The views of a scene show one set of named points, each view turned or mirrored, shifted and resized as a whole, with a little noise and some points left out.
In the rows, zero is written as 128.

Scene 1
View 1
Q_658: [103 178 173  95 137 196 129  71 139 127  72 100  87]
Q_325: [ 90 146 140  74 169 139 128  96 127 149  98 108  88]
Q_298: [100 136 161  87 154 170 154  51 124 160  82  97  77]
Q_113: [ 95 154 145  83 161 152 129  91 132 145  96 104  85]
Q_938: [133 165 137 119 150 146 118  78 139 143 179  84  97]
Q_412: [ 98 185 148  79 155 159 109 109 145 120  91 110  98]
Q_925: [ 95 124 127  78 183 120 140  82 119 168 125  99  84]
Q_780: [105 179 127  87 168 123  98 134 148 122 146 109 108]
Q_206: [ 91 160 128  71 174 132 115 119 135 139 105 113  94]
Q_139: [107 163 155  99 147 169 138  66 137 144 107  95  88]
Q_359: [ 94 193 173  86 138 198 122  86 147 112  46 106  92]
Q_425: [117 173 161 104 140 182 125  72 140 133 115  93  90]
Q_330: [125 191 174 121 126 209 126  57 149 123 108  87  96]
Q_11: [ 97 191 160  88 147 181 112  98 148 119  77 105  99]
View 2
Q_412: [128  96 181  74 145  90 152 114 141 155 153 116 144]
Q_298: [168 100 176  98 141  92 118  85 189 165 103 148 146]
Q_925: [164  99 193 107 145 166 111  75 197 142 146 152 182]
Q_330: [133  98 149 104 136  42 142 110 151 201 119 123 112]
Q_139: [146  99 167 102 137  91 131  99 165 179 125 137 136]
Q_425: [138  97 158 107 132  81 139 108 160 187 135 130 128]
Q_113: [146  92 182  88 143 110 136 101 161 160 137 136 154]
Q_11: [135  91 178  66 144  67 158 119 140 162 136 120 129]
Q_325: [145  97 185 105 139 149 124  89 173 157 157 135 172]
Q_780: [104  93 176  93 141 139 153 118 129 168 196 111 162]
Q_359: [148  94 184  51 146  37 158 115 143 155 111 123 121]
Q_206: [133  94 187  80 143 134 141 106 147 151 166 126 171]
View 3
Q_325: [119  83 121 114 139 130 171  89 126 126 119  87 130]
Q_113: [122  91 122 122 134 138 173  93 134 134 119  95 133]
Q_658: [123 106 131 144 124 159 179 108 146 155 106 107 140]
Q_938: [152 117 104 115 140 146 154  69 155 150 152 105  96]
Q_139: [128 104 117 124 130 154 172  93 143 148 118 103 130]
Q_330: [138 124 126 148 121 166 172 107 160 168 122 121 126]
Q_925: [123  84 105  89 142 135 170  64 129 127 123  80 117]
Q_425: [135 108 118 132 131 157 171  95 148 152 124 108 128]
Q_11: [125 100 140 146 128 136 171 118 142 143 121 108 137]
Q_780: [138  92 131 121 143 106 147  98 132 119 157 101 104]
Q_359: [117  99 146 159 123 145 178 129 139 148 101 111 152]
Q_412: [118  84 137 135 136 119 166 116 127 122 124 101 137]
Q_206: [123  84 124 117 140 117 164  94 127 120 131  88 122]
View 4
Q_938: [152 108 125 144 141 151 153  89 185 126 103 127 156]
Q_330: [213  88 131 102 182 117 136 125 178 109 104 111 142]
Q_325: [153 144 121 111 157 121 120 134 178 164 156 120 155]
Q_139: [199 106 127 108 179 122 125 133 174 129 128 119 142]
Q_206: [155 149 120 130 151 140 116 138 175 165 153 127 141]
Q_658: [203 107 128  93 186 104 119 141 174 130 131 110 147]
Q_298: [165 118 130  77 179  88 126 127 187 143 143 106 172]
Q_412: [193 128 122 123 167 140 114 150 165 147 140 127 126]
Q_11: [207 118 124 113 179 123 114 150 168 139 135 121 128]

In a view up to two points have been moved. Name them for each view, in the order of its rows, or write -.
view 1 -> -
view 2 -> Q_925, Q_325
view 3 -> Q_412
view 4 -> Q_139
